A landscape with many valleys, sampled at points; each row gives a point and its height.
A ball rolls from a point to whichever of its 5 nearest points has the largest drop for the distance, and stops where none of them is lower. Distance is the straight distance between rows; heights are no part of it.
k_228 h=23.7: [115  77 184 147 174 199 163 133 141 129  67 135 134 145 103 192]
k_332 h=21.7: [115  75 189 139 170 191 157 139 101 101  92 148 138 125 100 165]
k_786 h=49.1: [ 81 121 118 143 110 125 136 109 137 177 135  83 111 156 144  78]
k_289 h=57.3: [ 70 107 137 144 110 126 124 118 154 153 116 109 115 163 145  87]
k_93 h=40.1: [135 154 127 112 126  92 152  86 150 127 146 136 144 123 154 110]
k_561 h=56.5: [135 129 155 158 119 110 122 140 116 129 124 130 100 135 139 111]
k_824 h=38.4: [ 94 154 109  96 154  85 185  58 169 162 152 132 176 154 136 142]
k_551 h=24.7: [134 107 163 126 153 124 149  89 145 117 122 151 128 151  96 163]
k_382 h=28.9: [154 190  55  65 110  91 116  90 166 130 178 149 184 119 159 130]
k_614 h=21.9: [123  97 188 138 193 198 158 123 140 129  94 160 138 149 108 194]
k_953 h=38.3: [109  50 180 165 142 200 165 157 127 107  50 114 127 137 125 169]
k_896 h=56.6: [ 93  98 158 163 108 125 121 147 122 155 101 128 102 151 132 100]
k_172 h=53.0: [151 122  81 120 118 112 109 189  90 110 116 114  83  81 114 121]
k_63 h=37.0: [160 168 115  99 133  88 162  76 160 123 152 146 148 115 145 132]
k_665 h=39.5: [138 108 160 114 122 185  87 225  72  90 113 101  82  57  79 134]
k_560 h=72.3: [103  56 173 171 107 151 117 169 118 146  88 123 113 158 124 121]
k_183 h=47.0: [144 121 165 154 134 156 106 199  75 109 126 111  99 101 100 140]
k_292 h=27.2: [188 160  57  91 144 118 117 137 140  98 148 172 124 122 150 138]
k_830 h=53.6: [ 98 125 142 139 115 112 135 109 137 143 127 126 118 150 150  87]
k_264 h=14.3: [139 100 174 154 145 147 134 126 102  88 120 142 131 134 104 148]
k_607 h=4.6: [117  95 164 135 122 112 143 105 141 118 112 140 126 155 124 127]
k_809 h=22.3: [143 157 152 125 148 163 112 182  95  59 126 156 136  92 108 162]
k_82 h=29.6: [119 158 112 123 114 111 125  98 131 166 147 109 127 132 161  84]
k_343 h=36.5: [132 143  99 136 103 108 112 138  99 153 105 106  93  85 133  93]
k_22 h=57.4: [ 76  88 157 155 105 134 119 133 152 149  96 121 120 161 137 101]
k_689 h=26.5: [169 175  82 100 159 132 129 134 130  63 142 167 122 111 123 160]
k_439 h=32.6: [132 141 147 103 161  83 166  76 172 138 146 151 141 146 116 152]
k_456 h=38.9: [135  97 196 157 146 183 118 195  72 102 127 118 114 108 109 131]
k_385 h=27.0: [134 176  32  86  95  98  75 103 150 168 175 107 154 115 132 109]
k_60 h=28.6: [165 160  47  89 118 105  94 134 136 149 154 158 128 107 146 119]
k_141 h=12.0: [119 144  89 126  92 119 115  99 112 180 134  75 110 107 139  83]
k_163 h=52.4: [ 73 112 143 121 119 111 155  90 174 133 104 116 144 161 133 120]
k_914 h=31.3: [163 159  90 124 123 105 110 146 128 135 131 142 111 107 153 121]
k_947 h=24.3: [161 153 136 138 146 117 144 107 134  82 139 149 121 115 118 154]
k_430 h=21.0: [144 141 177 139 175 162 143 122 108  89 134 179 146  94  84 181]
k_21 h=71.4: [130  86 178 173 123 143 114 181  82 130 117 117 103 135 106 126]
k_950 h=23.8: [151 158 117 123 152 146 100 196 103  79 137 143 108 106 112 155]
k_642 h=10.6: [115  90 166 163 119 122 124 140 123 127 113 139 110 157 127 111]
k_575 h=26.9: [123  95 176 130 155 144 152 104 180 147  97 143 141 171 105 185]
k_208 h=46.9: [ 73 119  99 132 119 112 157  92 165 154 140  76 155 181 165  99]
k_851 h=20.4: [144 126 175 154 149 165 121 160  88  72 132 143 133 109 110 148]
k_171 h=33.4: [131 175 102  97 118  89 156  66 151 140 168 126 180 127 159 112]
k_186 h=27.7: [185 170  56  75 131 105 126 108 160 102 157 168 142 119 150 145]
k_879 h=22.9: [138 157  81 115 104 107 102 120 126 168 135 111 117  92 143  95]
k_269 h=21.1: [132 161  62 108  86 103  95  92 127 175 158  73 141 109 139  94]
k_428 h=19.6: [132 107 176 139 172 160 146 111 119 105 124 158 138 127  87 175]
k_271 h=41.2: [153 140 130 150 126 116 106 185  96 117 120 116  87  99 115 136]
k_390 h=38.7: [ 99 122 145 107 135  90 167  80 166 134 127 136 139 148 126 128]
k_863 h=53.5: [108  67 170 155 107 144 126 140 137 123  87 133 122 161 130 130]
k_776 h=29.7: [153 180  43  74 105  98  85 114 158 151 178 152 153 122 148 116]
k_544 h=60.7: [117  61 180 164 131 168 135 155 105 113  87 129 121 157 120 138]
k_555 h=30.0: [159 173  83 102 112 109 110 116 149 145 150 141 139 107 165 113]
k_712 h=43.6: [ 82 139  86 113 127  96 179  58 163 157 146  89 186 177 152 121]
k_322 h=27.5: [140 135 172 121 141 183  87 226  83  94 126 134 108  75  96 148]
k_302 h=31.1: [126 129  21 101  66 109  71 126 103 135 143 114 126  84 136  76]
k_381 h=39.7: [110 154  96 121 111 108 142  83 138 167 166  88 159 153 164  88]
k_42 h=3.6: [135 111 162 165 115 119 113 169  89 141 113 120  93 128 113 115]
k_707 h=43.9: [102 124  83 130  91 102 143  95 135 200 156  49 140 174 152  83]
k_618 h=21.6: [154 153 140 146 144 139 119 151 107  69 134 146 123 111 112 155]

Two balls start at each pair of points below. Name the first point that both come to, or write -.
k_228 and k_22 => -
k_544 and k_322 => -
k_776 and k_712 => k_385

Call two points neighbours if one is among the 5 nearest of the other. Go from one point of each pair to the other, from neighbour to neighbour, staying as low as possible. Name the highest point that can't be avoided.
k_42 and k_607 => k_642
k_607 and k_141 => k_60
k_264 and k_607 => k_551

Where does a ball stop that starts at each point below?
k_292 => k_264
k_289 => k_141
k_93 => k_141
k_914 => k_141
k_382 => k_141
k_824 => k_607
